Each row is a point on a tangle of strands that fork, close into loops and nearly touch. The rows are in no order.
In the rows, 128 means zero.
Points whose rows are less than 122 apart are linked; no others are. Some points are linked to none.
vifo: [162  90 105 117  98 152 130 115 104 128 103  95 116 161 106 109 117 142
 104  94  88 134 138 172  94 111 114 111 108 151 136 123 153 132 113 139
 107 127]
rofun: [103 189 143  71 116 102 106 123 174 159  98 201 122 126  99  77 147 143
 141  95 133 149 149 125 144 124  96 154 143 128 100 142 109 126  97 170
 100 163]
tanif: [104 165 165 121 120 118 114 133 148 104 125 109 155 119 137 113  88 114
 127 117 151 167 108  76 109 131 146 108 133 122  92 124  94 120 143 140
 174  97]
Laz: [153  95 120 144 137 140 139 143 139  75 131 148 129 101 109 153 151  96
 109 160 147 128 150 124 137 142 157 111 146 179 159 100  89 117 105  84
 170 127]
betub: [121  86 105 140 148 156 166 108  70 110 161  48 140 143 120 146 143 113
 153 134 130 105 110 131 109  97 109 106  97 124 156  89 127 134  98  94
  85 138]
moduv: [159  85  94 131 109 131 135  95  91 122 130 121 128 119 148 110 129 150
  95 172 125 100 107  59 163 126 117 138 106 169 138 113 115 108 137 142
 148 157]
luvi: [139 134 152 139 140  91 131 159 140  53 130 106 159 140 124 105 125 126
 129 141 134 126 130 130 130 105 119 124 145 131 124 117 167 104 155 120
 152 115]
zifov: [122 113 103 140 116 151 114 141  95 202 118 145 114 150  88 103 111 173
 140  63 109 103  89 170  89 107 104 123 122 103 104 141 163 132 138 134
  85 128]
nekif: [160 111 118 107  99 143 105 129 105 135 104  93 136 163 128 102 120 149
 101  95  92 111 132 139 108  80  98 130  93 153 125 124 128 125 145 179
 107 136]
bagap: [161  98 127 152 112 123 143 146 136  70  94 170 122 126  91 116 137 124
 103 122 107 128 141 147 124 145 122  71 176 153 152 136 163 117 102 104
 151 103]
nosuv: [107 100 161 138 120 136 131 115  68 131 151  63 141 112 151 142 118 150
 119 173 169 161 135  97 119  99 171 135  83 110 116  77  92  95 126  93
 159  99]
Totu: [136 170  89  89 107 101 123 137 197 138  93 148 115  98 101 120 130 147
  99 144  91 138 111  73 184 136  96 114 134 176 119 100 156 152 155 163
 103 186]
Vaza: [141  67  84 138 146 180 147 123  75 136 165  80 128 140  97 161 114 117
 136 108 115 115 125 158 101  86 119 117 122 125 160  91 106 133  73  90
 110 130]
nogo: [ 94 133 151 132 142 101 150 110  86 121 163  90 154 160 152 117 151 152
 156 142 167 109  85 136 124 143 159 159 121 106  96 124 140 121 169 117
 105 105]
num: [159  88 157 174 130 129 141 152 119  55 133 123 149 142 129 160 161  88
 110 162 138 125 158 131 126 144 151 131 126 164 168 108 113 120 119  93
 137 112]
mokun: [110 151 172 141 147 110 116 135 132  83 117 114 152 123 154 108  86 133
 123 126 158 143 100  67 144 136 128 133 116 123  94 119 135 121 167 150
 152 122]
Vas: [104 142 164 146 164  91 133 179 156  90 157 126 135 133 124 141 144 101
 117 184 167 135 144 103 149 140 173 134 144 147 125 130 104  90 156  89
 169 102]
Nar: [138 133 100 109 111 106 137 143 189 138 115 142  98  98 111 111 164  96
 104 165 128 120 124 138 124 140 151  85 155 156 128 119 138 111 135 105
 133 148]
Faman: [143 112 127 116 128 145 115 123 160 123 117  90 132 117 134 111 127  87
 111 137 130 168 157 117 109 109 141 111 109 173 117 104  94 104 100 127
 161 133]
Sulat: [102 187 164  98 149 106 123 120 172 160 138 144 142 130 172 120 108 158
 157 163 147 164 142  71 151 157 107 136 116 117  99 183  85 148 152 169
 158 124]
Zuraz: [173  83 121 149 112 150 124 124 115  93 114 123 131 154  81 160 158 109
  87 121  93 148 154 187  82 137 162  87 161 154 160  88 142 114  81  75
 156  85]
safit: [120 137 148 156 124 151 116 157 111 126 123 113 127 144 140 131  91 107
 169  94 130 129 148 160 112 104 116 136 104 100 135 164 140 148 123 130
 103 113]
kav: [164 124 128 101  84 113 127 110 138  82 102 142  87 150 110 119 191 138
  75 102  91 124 165 182 110 153 139 110 144 149 148 108 196 109 131 141
 115 102]
ved: [153 140 120 139 139 154 120 163 140 128 127 106 153 101 152 130 113 100
 168 152 130 127 167 139 120  83 115 111 116 125 137 148  93 136 117 109
 164 114]
sepo: [102 135 135 145 178 153 112 140 125 135 130 145 145 113 145 136  60  98
 170 112 148 136 116  79 121 134 134 120 128  90 125 147  87 144 125 140
 155 136]
Tep: [123 130  87 130 109 118 112 133 159 172  84 167 109  86  76  84 128 123
 122 102 109 135  79 140 104 131 139  82 158 112 105 125 139 135 118  99
 131 133]
doga: [142 130 146 105 126 118 111 138 172 176 101 160 121 113 126 104 116 126
 147 125 118 120 146  96 138 126 100 129 130 164 133 159  93 124 133 168
 127 164]
fak: [115 118 132 176 171 135 120 145  91 127 149 118 146 110 166 139  87 121
 170 144 145 124 126  80 156 115 105 136 103 100 128 152 118 133 128 139
 136 138]
zug: [137 113 150 133 114 150 111 145 134 162 101 126 127 154  99 118  84 101
 143  81 112 141 145 191  94 101 112 107 133 114 141 165 144 138  94 126
 119 109]
kezig: [103 160 146 108 151 134 108 123 183 206 142 156 135 135 135 130  84 121
 165 104 108 140 134  67  93 145 105 115 123  90 129 167  70 129 143 194
 161 131]
Tago: [117 155 150 173 122 134 128 147 112  98 146  97 163 129 158 138 107 120
 181 149 148 135 137 115 122 124 150 133 105  76 113 132 106 164 132 109
 137  91]
gub: [124 111 103 141 133 149 119 122  92 195 158 119 136 146 124 124  99 138
 160 121 141 106  84 150  91 118 145 149 125 103  94 135 101 124 150 125
 117 133]
rinug: [158 106 143 145 119 135 151 122 101  62 105 152 118 146 125 138 146 144
 102 100 100 126 149 158 139 146 104 104 142 142 163 141 183 136  97 142
 123 120]
leb: [129 170 155 125 106 162 110 121 139 172 155 110 147 158 124 176  67 100
 177 108 139 153 113 141 100 128 174 147 143  73 131 163  66 159 110 113
 144  92]
rugur: [111 118 186 121 115 142 140 107  74 114 127  97 129 159 155 131 143 151
 147 112 138 106 125 123 149 106 102 191  84 119 142 133 134 123 114 152
  65 145]
Nonuv: [121  93 172 138  98 157 130 100  69 171 157  74 135 155 133 142 108 130
 149 141 149 119 102 106 104 124 162 160  98 115 140 134  95 129 124 110
  99 123]
kug: [129 159 123 106 137 145 118 145 133 137 127  98 174 105 117 113  90 120
 128 103 143 146 120 123 104  81 132 108 147  99 107  83  71 130 108 117
 187 104]
Neb: [114 125 150 137 175 144 101 139 162 175 114 168 119 130 130 121  55 102
 171  92 121 129 111  74 105 136 105 118 119 100 138 153  95 139 133 159
 159 144]
Dosi: [111 148 156 135  94 161 118 119 104 149 133  99 154 119 154 168  68 147
 133 149 143 159 137  89 126 115 181 147 121  58 111 105  55 145 106  87
 180  59]
zun: [125 115 168 123 131 127 134 119 107  54  97 149 113 156 138 141 144 140
  92  88 108 140 162 165 154  96  98 183 123 143 149 113 177 116  67 159
  95 139]
kog: [168 126  89 106  72 111 114 112 150 128  90 146  81 123 140 100 154 139
  62 105  67 126 127 124 139 142 106 111 126 162 142 123 148 141 121 183
 109 160]
vogib: [107 174 165  92 166 115 110 118 177  91 120 165 124 109 142 151 121 139
 125 145 152 157 162 131 191 106 114 189 132 149 127 151 144 133 131 159
 126 166]
Taz: [141 102  69 107 104 141 115 115 149 202 114 140 119  86 113 107 130 101
 119 140 108 106  87 124 105 115 158 114 156 134 121  97  82 134 108 103
 133 149]
ratad: [165  75 102 139 133 145 120 135 141 128  96 130  95 128 137 128 110  96
 102 105  86 141 144 123 128 120 100  98 113 168 150 150 140 123  92 162
 145 153]
lufom: [113 145 153 122 148 101 130 106 126  84 129 111 141 120 152 129 142 152
 105 126 142 135 122 145 152 109 121 186 119 141 109 132 173 118 159 156
 107 144]
reva: [133 109 144 133 139 106 138 115 101 120 139 128 150 109 166 124 141 158
 137 203 151 130 118  94 180 136 124 154 112 145 121 150 122 115 164 112
 149 135]
malav: [134 136 125 149 168  93 157 109 113  72 143 147 141 148 140 150 190 153
 154 156 138 101 137 157 156 146 114 152 152 126 153 132 179 116 147 122
  87 128]
nop: [126 109  99 109 132 140 148  90  69 107 133 112  95 168 109 131 168 179
 104  92  81 102 151 187 117 128  93  97 113 114 146 128 215 142  96 146
  67 112]
fes: [137 117 111 151 147 108 152 140 143  46 133 139  81 126 111 149 177 121
  79 137 107 125 147 152 154 169 130  77 156 151 157 131 216 105 140 117
 134 116]
posir: [133 101  76 147 124 129 142 128 120 148  97 164  98  91  70 115 135 113
 117 113  93 119  92 175 111 133 160  82 177 118 130 115 139 123  98  72
 142 116]
pef: [138 145 118 109 116 113 119 146 145 129 108 104 148 140  94  75 120 135
 125 108 117 121 116 163  82  98 125  97 156 122  99  98 145 107 137 115
 148 115]
kigep: [133 142  44 112  87 107 121 155 161 117 115 143  82  75 103 125 134 126
  70 148  89 125 111 107 138 149 127  65 149 155 162  69 150 135  99 118
 144 136]
gito: [140  85 174 179 115 134 144 136 102  80 135  89 140 137 148 171 175  92
 119 184 147 144 162 109 142 143 155 142  82 146 170 119 108 114 124  76
 124 119]
fon: [123 134  99 108 128  99 134 105 144 125 110 167 110 104 136 139 148 163
 107 146 131 107 108 114 200 151 119 179 128 166 127 121 168 140 158 142
  98 175]
Dig: [143 122 108 113  73 117 133 101 112 101  95 157  66 131 128 118 176 151
  53  98  78 124 136 162 136 161 127 104 136 144 149 110 196 136 105 159
 111 124]
Tofez: [127 127  80 114 125 129  96 125 164 228 110 178 111  96 113 104 119 126
 149 137 114 109  79  89 112 140 123 125 148 122 114 119  86 146 135 122
 127 173]
dulob: [162 124 158 116 114 140 124 149 168 158 107 132 143 122 127 125 127  94
 168 148 126 138 156 128 109 121 108 116 144 146 135 167  83 124 112 125
 152 134]
lapi: [140 138 160 118 144 108 136 143 157  63 123 169 130 122 139 169 192 115
 108 168 154 137 164 164 163 146 127 171 143 170 160 157 153 127 146 117
 122 127]
Geku: [112 106 135 151 132 146 136 137  85 153 139 106 134 159  91 121 110 145
 170  71 128 118  87 158  89 104 105 123 115  87 129 141 159 152 110 125
  62 136]
divi: [136 143 110  88 108  81 115 130 178 120  99 146 112 111 114 122 139 155
 108 164 127 119 108  94 187 153 126 135 133 189 117 115 152 130 173 139
 120 166]
daduv: [130 158 138 108 147 148 122 123 167 221 147 135 153 126 124 129  94 118
 179 140 118 142 124  99  90 118 129 120 150 101 120 162  45 126 110 151
 159 120]
satib: [124 164 152 120 120 148 113 133 136 114 140  92 176 107 126 149  75 115
 138 132 149 162 144 123 113  98 155 132 139  74 110  84  57 147 100  96
 196  78]
Tiso: [150  87 115 143 119 152 162 112  64 111 143  97  91 184 107 152 153 159
 105  95  78 131 165 179 108 138  73  70 102 118 166 144 193 155  75 149
  94 104]
zezu: [128  98 143 157 141 140 119 147 107 185 150  99 134 122 165 158  89 124
 161 138 114 101 138  78 136 104  97 138  67 108 136 162  99 111 130 170
 141 125]
mek: [ 93 136 136 114 161 108  99 126 164 234 153 190 108 144 154 128 124 159
 149 109 126 112 121  79 145 149 104 174 104 115 107 153  79 128 173 205
 127 153]
Reli: [111 176 138 109 147 115 117 133 168 146 135 148 128 129 170 124 131 136
 171 137 164 147 144 141 143 140 121 150 122 121 108 179 106 141 146 159
 129 137]
Tutib: [ 94 132 161 132 157 122 144  92  82 107 151 135 123 133 153 152 160 158
 148 114 145 105 116 127 186 109  86 202 114 103 137 130 141 127  99 153
  62 169]
Zeku: [127  78  85 138 127 125 128 117 107 204 147 142 129 123 150 117 131 140
 141 160 136  65  96  93 151 151 112 155 103 126 111 154  96 120 155 140
 127 154]
difo: [120 109 102 147 152 138 133 132 128 163 108 164  96 105 126 121 128 105
 157  94 135 114 113 162 116 141 131 116 131 127 131 173 140 138 124 121
 102 151]
konu: [ 98 142 149 163 126 140 153 124  74 123 176  71 154 134 159 162 116 137
 159 161 155 133 135  98 129 119 170 134 100  73 107 115  91 159 128  77
 130  90]
kubo: [103 137 168 148 159 110 158 102 101  67 144 129 137 139 149 150 179 145
 158 130 153 114 139 148 165 126 100 175 121 104 149 137 151 145 110 125
  56 148]
dake: [145 134 138 114 133 137 136 116 127  93 123 168 113 117 163 165 179 129
 121 147 139 127 177 169 160 127 113 177 115 158 164 166 151 132 119 138
 110 139]
Zevid: [113 194 166 101 107 117 134 110 158 151 134 122 157 137 167 135 102 147
 164 147 143 178 154  85 122 141 132 133 112 100 102 177  75 154 137 151
 159  81]
Gugap: [118 113 149 114 158 141 120 121 135 142 119 143 145  75 117 132 110 109
 133 145 170 145 118 101 134 122 173 141 147 123 132  89  48 119 108  97
 184 119]
lof: [131 101 130 141 133 133 123 161 108 155 140 122 125 141 152 146 109 143
 139  98 106  86 139 117 137  87  84 160  75 126 135 158 128 113 128 197
 100 130]
sonon: [ 93 145 140 141 167 107 129 168 177 110 135 134 124 105 102 125 124  76
 124 142 173 144 112 107 124 156 181 105 156 138 107 129 105 104 153 106
 153 122]
Buga: [111 154 184 101 129 121 129 132 179 132 139 125 163  98 104 114 121  91
 127 150 161 177 126  83 124 137 170 119 167 130 119 104  50 111  97 108
 190 103]
muga: [165 121 132 120 107 152 122 140 114  95 141 109 149 161 150 148 165 140
 159 151 124 112 181 172 111 108  93 151 109 125 166 133 147 130 138 110
 102 105]
sozu: [125 188 163 114  63 140 102 134 143 145 127  83 155 163 141 123  73 131
 148  83 132 148 154 118  96 114 119 152 105  82 112 154  96 163 135 149
 137  91]
Maved: [107 149 162 142 135 120 139 116  77  94 144  82 160 177 133 113 129 163
 170 125 148 114 101 127 104 123 123 147 108  73 108 106 148 147 148 127
  83 114]
Sug: [ 98 146 144 158 105 141 142 115  86 149 151 116 153 139 165 168  87 162
 162 168 153 152 117  82 119 145 189 144 115  66 108 130  75 163 126  85
 164  63]
gegiz: [125 163 143  93 144 109 106 143 190 184 124 166 141 135 109 100 126 150
 138 110  99 129 163  80 156 123  61 142 126 131 121 163  87 122 138 205
 120 175]
kis: [ 98 153 173 103 144 104 135 145 195 136 144 141 134 112  93 120 119  89
 122 160 162 159 128  80 126 173 180  99 165 151 106 124  84 114 134 111
 168 124]
Ranop: [133 172 116  98 100 117 113 143 134 171 109 139 144 151 101  74 127 163
 126  76 103 123 135 183 103 101  95 122 129 109  88 150 121 121 142 163
 108 142]
Migo: [123 164 125 103 119 115 124 142 169 147 138 112 173 112  80  95 122 104
 120  98 132 150 110 151  86 105 138  86 186 100  86  99  99 103 109 106
 169 115]
vited: [116 109 158 146 122 152 140 125  86 125 138  79 142 154 129 126 102  99
 123 111 150 136  98 119  95 132 170 135 118 124 124 113 131 130 138 117
 116 119]
daru: [155  95  88 105 101 117 140 124 122 120 126 146 127 107 138 121 142 140
 111 184 125 100 120  90 156 139 144 119 139 182 140 108 100 121 142 116
 163 149]
dinu: [126 129 106 128 151 125  95 121 161 252 143 168 114 124 133 114 122 135
 163 119 122 114  96  84 110 150 116 129 128 111 102 140  79 133 159 162
 138 160]
sotim: [106 121 123 139 149 123  92 125 138 164 111 184 110 114 132  97 117 141
 135  92 143 127  79  86 143 170 110 155 126 133  87 129 155 152 170 157
  96 179]
Fudus: [148 108 157 134 125 127 156 108  90  51 122 126 118 172 135 154 187 147
 103 102 102 120 171 163 134 136 104 143 118 139 171 106 184 135  80 136
  82 118]
dum: [176 117  68 118  90 138 140 117 121 111 140 148 101 110 146 134 147 137
  96 157  97  94 138 127 152 163 127  85 144 160 161 108 133 137 129 135
 148 145]
nazul: [159 146 132 106 112 138 123 145 124 127 125 158 120 146 160 153 166 150
 156 134 121 105 186 184 134  98  80 171 121 135 159 171 134 130 117 142
 104 125]
bugit: [131 122  80 113 117 105 155  70 132  95 142 149 101 104 136 162 163 152
  76 153 123  93 106 125 202 175 123 165 147 153 146 121 193 137 162 150
  92 165]
nef: [103 155 157 147 129 129 131 121  92  97 143  78 155 160 142 120 112 146
 147  79 137 131 116 129 108 101  96 162  91  76 106 129 169 153 135 161
  87 114]
zad: [150  82 106 128 121 139 147 130 111 106 129 126 133 105 130 121 136 115
 113 161 144  98 113 119 129 134 163 125 145 156 141  92 102 108 120  92
 156 131]
noz: [137  91  95 143 140 188 120 148  99 166 153  69 120 144 115 146  82 100
 148 115 112 131 138 164  91  74 114 110  97 127 145 134 116 131  92 124
 119 132]
kif: [125 139 104 141 151  85 127 163 175  79 128 147  93 120  98 145 152 124
 104 151 128 108 120 136 176 162 139 113 171 154 137 122 198  93 175 114
 121 138]
vogi: [168  71 103 149 116 154 151 115  81  95 142 121 120 163  98 155 168 110
 107 127 110 117 144 176  89 155 166  92 144 156 172  96 134 116 111  77
 115 112]
Vesev: [105 187 152  90 117  98 109 117 156 127  84 195 116 122 105  81 139 140
 112  79 142 141 144 165 132 116 106 144 144 120  93 139 159 112 103 142
 112 151]
ditos: [115  82 136 136 127 130 132 111  82 127 134  98 144 110 152 109 124 141
  99 159 150 122 106  70 135 108 148 141  97 137 107  89 111  88 146 128
 149 132]
Vam: [134 135  85 126 105 112 126 132 101 161  94 156 114 129  95  86 142 183
 132  80  94 106 111 174 115 113  99 119 127 114 103 141 167 125 145 141
  91 121]
dide: [102 190 161 159  86 119 119 132 133  99 125  99 158 154 148 133  76 114
 136  61 144 155 144 130 106 142 131 141 123  65 113 142 122 171 133 136
 127  79]
Rizu: [117 163 155 173  96 149 117 150 116 103 146  83 160 156 114 152  91 108
 165 112 138 135 147 132 108 132 156 139 132  62 125 117 118 179 126  93
 127  77]
pul: [126 102 112 118 136 103 141 106 124 168 140 155 122 125 174 124 134 154
 139 181 153 102 122 103 184 154 116 162 113 146 119 166 111 127 162 135
 141 155]
vume: [152 134  80 128 109 134 143 113 123 108 125 185  77 106 130 130 151 144
 102 122 107  95 133 146 170 164 105 104 141 151 152 149 179 142 140 143
 114 152]
Zitaf: [136 106 108 114 136 128 108 127 161 134  98 112 115 104 131  91 109  87
 100 120 103 155 127  96 123 117 116 100 107 170 120 123 130 122 128 159
 145 166]
fem: [132 159 138 123 155  93 131 122 160  62 114 145 132 114 133 137 149 159
 107 120 130 131 155 174 157  99  94 157 138 138 135 132 194 105 147 146
 120 137]
pefu: [107 133 192 144 135 104 129 147 123 113 139 116 147 116 163 149 136 120
 111 206 161 163 147  82 147 141 178 131 104 124 133 134  92 114 140  84
 181  88]
lofir: [124  89  75 132 131 144 134 111  88 192 143 131 145 124 133 117 128 148
 154 151 143  78  73 117 125 130 142 157 135 121 100 112  93 117 147 102
 130 147]
nak: [132  60  78 138 147 170 137 124  99 147 115 102 115 118  96 135 104 103
 101  93  97 132 109 167 104 100 139  94 138 135 134 103 129 135  61 100
 144 134]
piba: [168 114 119 136 128 133 137 156 162  72 121 157 114 117 100 147 163 100
  95 141 120 136 155 125 135 156 128  70 153 188 154 109 138 111 104  90
 165 126]
nufe: [ 90 159 126  90 170 106 114 144 192 113 143 110 132  91 121 116 111 114
 103 170 153 154 127  70 165 123 136 104 134 157  99  98 134  95 159 146
 176 147]
lakis: [110 122 130 110 130 139 118 116 142 174 111 127 126 107 118 102 106  87
 116 124 131 128  85 114  94 129 175 116 136 133 103 119 102 128 139 120
 137 145]
zukol: [158  82 109 149 130 156 122 150 101 157 166  87 128 139 140 156  96 108
 152 135 106 104 152 114 117  93 104 131  84 124 160 136 105 118 106 131
 129 131]
rino: [124 155 128 131 153  91 133 142 164  75 105 169 108  98 114 126 142 135
 122 114 136 136 141 163 165 136 108 115 154 149 130 144 201 117 159 123
 122 141]
gozi: [104 158 154 121 126 104 115 130 156 123  98 161 125 120 112  82 123 117
 125  81 155 147 102 160 113 150 141 124 157 128  96 140 152 125 143 125
 124 127]
rom: [112 179 164  94 102 123 105 129 145 171 114 120 148 146 121  99 108 126
 127  68 133 144 145 140 100 108  99 136 113 103 104 158 102 139 123 180
 124 131]
teko: [145 111 106 120 134 137 125 137 111 125 122 107 165 125  83  89 107 147
 129 111 110 103  95 153  79  83 152 123 166 115 110  72 115 111 125  95
 147 117]
seluv: [128 167 143  96 153 119 120 102 183  73 116 160 125 105 124 151 138 155
  79 124 122 132 156 157 185 101 108 191 136 173 138 111 174 116 120 144
 115 157]
sege: [134  84  86 157 132 127 184 114  85  97 145 126 113 122  97 139 171 109
  97 129 103  87 120 151 118 171 158  81 169 128 166  85 161 118 102  73
 112 108]
Vozem: [115 115 163 129 112 146 116 122  95 109 142  72 151 130 124 134 107 108
 120 141 158 152 124 110 100 106 183 134 113 123 118  81  89 104 121 101
 163  96]
vova: [143 116 138  99  84 129 117 115 113  94  99 111 122 177 103 113 145 137
 102  86 107 131 170 197  82 114 125 121 128 148 139 119 185 112 118 122
 103 101]
Koge: [103 120 106 132 141 118 150 126  97 123 165  95 149 159 117 122 136 128
 156 151 158 102  97 157  85 130 177 130 142 107 101  94 139 114 162  91
 114 113]
Tofan: [121 152 144 145 139 143 119 151 140 117 140 105 149 112 172 137 101  87
 163 166 151 153 159 119 125 121 141 131 107 104 131 146  90 152 127 111
 172  92]
rezab: [140 125  97 106 129 143 145 106  79 115 143 115 116 163 122 142 156 163
 133 107 104  99 167 188 122  92  88 143  95 127 152 135 181 129 125 148
  57 135]
tapo: [101 170 156 132 163 114 124 112 106  99 139 108 142 128 167 124 134 144
 118  91 144 148 113 128 131  97 115 176 110 101  86 129 166 140 148 177
  92 130]
Futi: [107 139 131 100 148 114 129 145 170 123 146  91 139  89 135 112 133  99
 107 178 156 157 142  93 129 105 148 101 113 152 106 107 104  94 136 129
 185 120]
Buta: [108 153 129 102 164 100 107 113 155 205 143 158 128 130 156 119 120 164
 142 160 121 136 123  61 165 131  98 148  90 132 102 172  81 134 184 180
 159 156]
bam: [103 138 128 130 128 125 106 122 161 163  96 170 125 109  90  94 114  92
 125  96 148 150  77 123  96 154 172 100 170 117  96 121 118 136 136 121
 138 137]
gunu: [120 124 158 157 137 138 139 142  96  86 115  99 131 145 141 132 134 111
 147  99 127 136 139 171 116 119 118 130 112 125 142 145 174 137 124 126
  82 132]
zubi: [189  97 135 127  91 171 113 122 134 121 117 108 130 166 108 156 160  94
 120 131 109 159 162 176  84 126 152 117 133 172 163 126 107 119  86  89
 143 112]
senu: [127  97 110 159 147 146 132 131  99 154 106 152 122 110  85 128 114 103
 140 104 121 121  91 176 109 132 168 100 159 114 128 146 135 135 109  80
 111 121]
Zuden: [ 90 152 116 120 172 130  77 118 153 179 121 214  98 126 131 125 104 158
 149 100 155 148  98  78 171 171  91 171 118 133  89 110 143 156 169 170
 104 184]
zazab: [138 121  85 157 127 103 160 118 105  86 139 160  93 113 119 131 163 148
  87 132 102  95 111 132 161 190 124  79 156 134 163 122 210 140 139 113
 108 135]
sokoz: [131 111  70 134 136 114 178  78 117 109 149 116 114 105 152 130 178 128
  98 156 125  85 107 132 172 164 113 145 124 140 133 117 191 129 162 134
  88 157]
sof: [105 195 174 122 100  96 128 134 161 110 138 121 163 138 161 125 110 140
 140 155 159 176 125  82 135 145 149 123 136 105  92 147  88 132 146 122
 183  67]
karu: [ 88 188 134  87 151 109  90 109 179 173 113 201 102 132 132  99 133 159
 134 105 156 158 119  98 156 147 106 166 139 133  86 133 117 148 139 191
 108 169]
guni: [134  97 111 135 132 152 142 139  93 143 140 115 101 153 133 148 127 141
 132  89 101  98 149 164 117 101  70 140  94 121 154 166 162 128 101 164
  67 133]
Tedet: [126 136  86 127 115  81 128 172 185 105 122 150  82 105  88 118 158 114
 106 154 118 103 112 125 139 154 138  90 180 148 128 110 175  96 150  91
 128 130]
did: [107 153 201 138 154 103 121 154 160  84 125 155 135 123 147 155 149 101
 127 155 173 159 154 133 158 156 154 176 118 144 138 154 127 131 156 121
 127 120]
voru: [128  99 160 145 105 145 152 123  73 136 152  81 141 166 141 144 132 142
 169 128 137  94 127 110 132 112 107 158  82 114 156 140 121 132 114 116
  66 128]
ran: [139  67  78 150 138 157 130 130 122 162 100 128  97 116 113 116  97 103
 105  96  82 125 118 126 109 110 116  86 129 140 139 129 133 137  88 136
 147 144]
moza: [163 118 101 132 140 112 164 128 122  78 148 130 133 129 149 141 186 140
 128 183 128  86 138 139 144 143 127 123 155 148 151 114 157 110 155 102
 135 119]
Guzut: [112 154 127 124 154 126 123 132 137 152 125 173 107 114 141 122 137 123
 171 105 154 136 146 183 136 126 116 141 129 118 118 174 137 136 134 145
 114 147]
Vuzet: [152 127 113 107 105 121 129 123 122 128  99 128 106 133 139 108 150 152
  91 106  97 112 125 134 143 108 106 144 122 159 120 137 147 118 140 180
 109 156]
tif: [172  97 137 153 124 176 119 149  96 127 124 132 155 142  95 161 104 106
 158 120 109 127 122 170 115 103 138 118 165 109 166 123 103 126  81  69
 132 115]
lona: [134 132 140 124 126 168  95 143 143 170 124  89 143 145  92 130  56  86
 140  83 111 165 140 166  89  81 109 100 131  89 131 139 109 139  85 126
 144 116]
gido: [106 115 183 155 131 104 141 130  88 109 158  68 147 132 175 144 148 136
 107 201 152 153 142  94 141 136 169 139  92 108 120 108 127  97 157  81
 156  94]
tusen: [ 93 128 124 151 147 156 131 107  95 189 160 114 148 131 160 149  98 130
 169 128 164 138  92 125  99 148 166 146 114  91 107 155  72 147 137 110
 130 108]
vozul: [143 164  55 100  79 102 121 144 197 130 110 135  91  91 112 117 139 127
  70 149  61 146 134  87 151 156  98  68 130 170 149 101 156 141 131 154
 117 164]
Sise: [106 135 152 138 148 116 111 117 122 126 128 154 137 128 143 101 103 147
 134 114 161 137  82  64 153 154 130 151 122 127  84 133 134 141 178 164
 125 151]
sede: [163 141  58 120  81 121 142 129 157 118 125 148  76  92 123 116 160 123
  81 149  92 116 130 151 118 163 136  56 159 149 151 106 146 130 115 119
 144 128]
Lefal: [151 119 137 123 123 120 146 129 109  92 140 105 147 155 157 145 180 142
 147 191 134 113 157 161 120 123 130 152 122 143 141 130 132 116 159  96
 128 100]
mimo: [132  87  58 162 120 129 146 130 113 120 127 155  90  85  88 137 145 123
  76 120 100 109  95 145 126 164 163  73 169 132 162  75 148 143  91  80
 142 118]
Mil: [121 152 136 108 128 151 120 107 129 201 148 117 138 143 143 145  79 115
 161 142 140 143 104 110 103 128 173 137 143  90 100 146  55 137 128 121
 158  95]
bol: [136  92 125 147 138 146 162 124  92  78 129  81 140 149 122 130 145 121
 141 130 120 114 135 145 104 116 119 105 113 138 154 106 149 124 108 108
 101 126]

How many points has the smallest loop of links through each point below? Write 0 if it is on no loop.
karu -> 19
lakis -> 14
sepo -> 0
kav -> 7
vume -> 8

A fork is a point with three links, a tip a point with one. Leave the first point through the second and follow the links. Name the first fork or tip that comes.
tanif; mokun -> bam
konu; Sug -> teko
muga; Lefal -> nosuv
rofun; karu -> Sulat
Geku; zifov -> Tago
vited; Nonuv -> did
nosuv; gido -> Gugap
sokoz; bugit -> sede
nufe; Futi -> Vaza

A tip is a point with one link. Name the tips that can be reached along the links from each point below, in the order of the rows.
posir -> zubi
gub -> leb, reva, Tiso, nufe, lona
zifov -> Geku, gegiz, teko

Name the points in between on the shortest way along the links from the first point to the second, in order.
senu; Zuden -> posir > Tep > bam > gozi > Vesev > rofun > karu
nak; Tiso -> Vaza > noz > zukol > zezu > lof > guni > rezab > nop
zukol; leb -> zezu > fak > sepo > Neb > kezig > daduv > Mil
sonon; Laz -> Vas > pefu > gido > nosuv > ditos > moduv > daru > zad
Nar; rugur -> sede > dum > daru > moduv > ditos > nosuv > Vozem > vited > Nonuv > voru
sokoz; Fudus -> bugit > fon > divi > Totu > vozul > kigep > sede > dum > daru > zad > Laz > piba > bagap > rinug
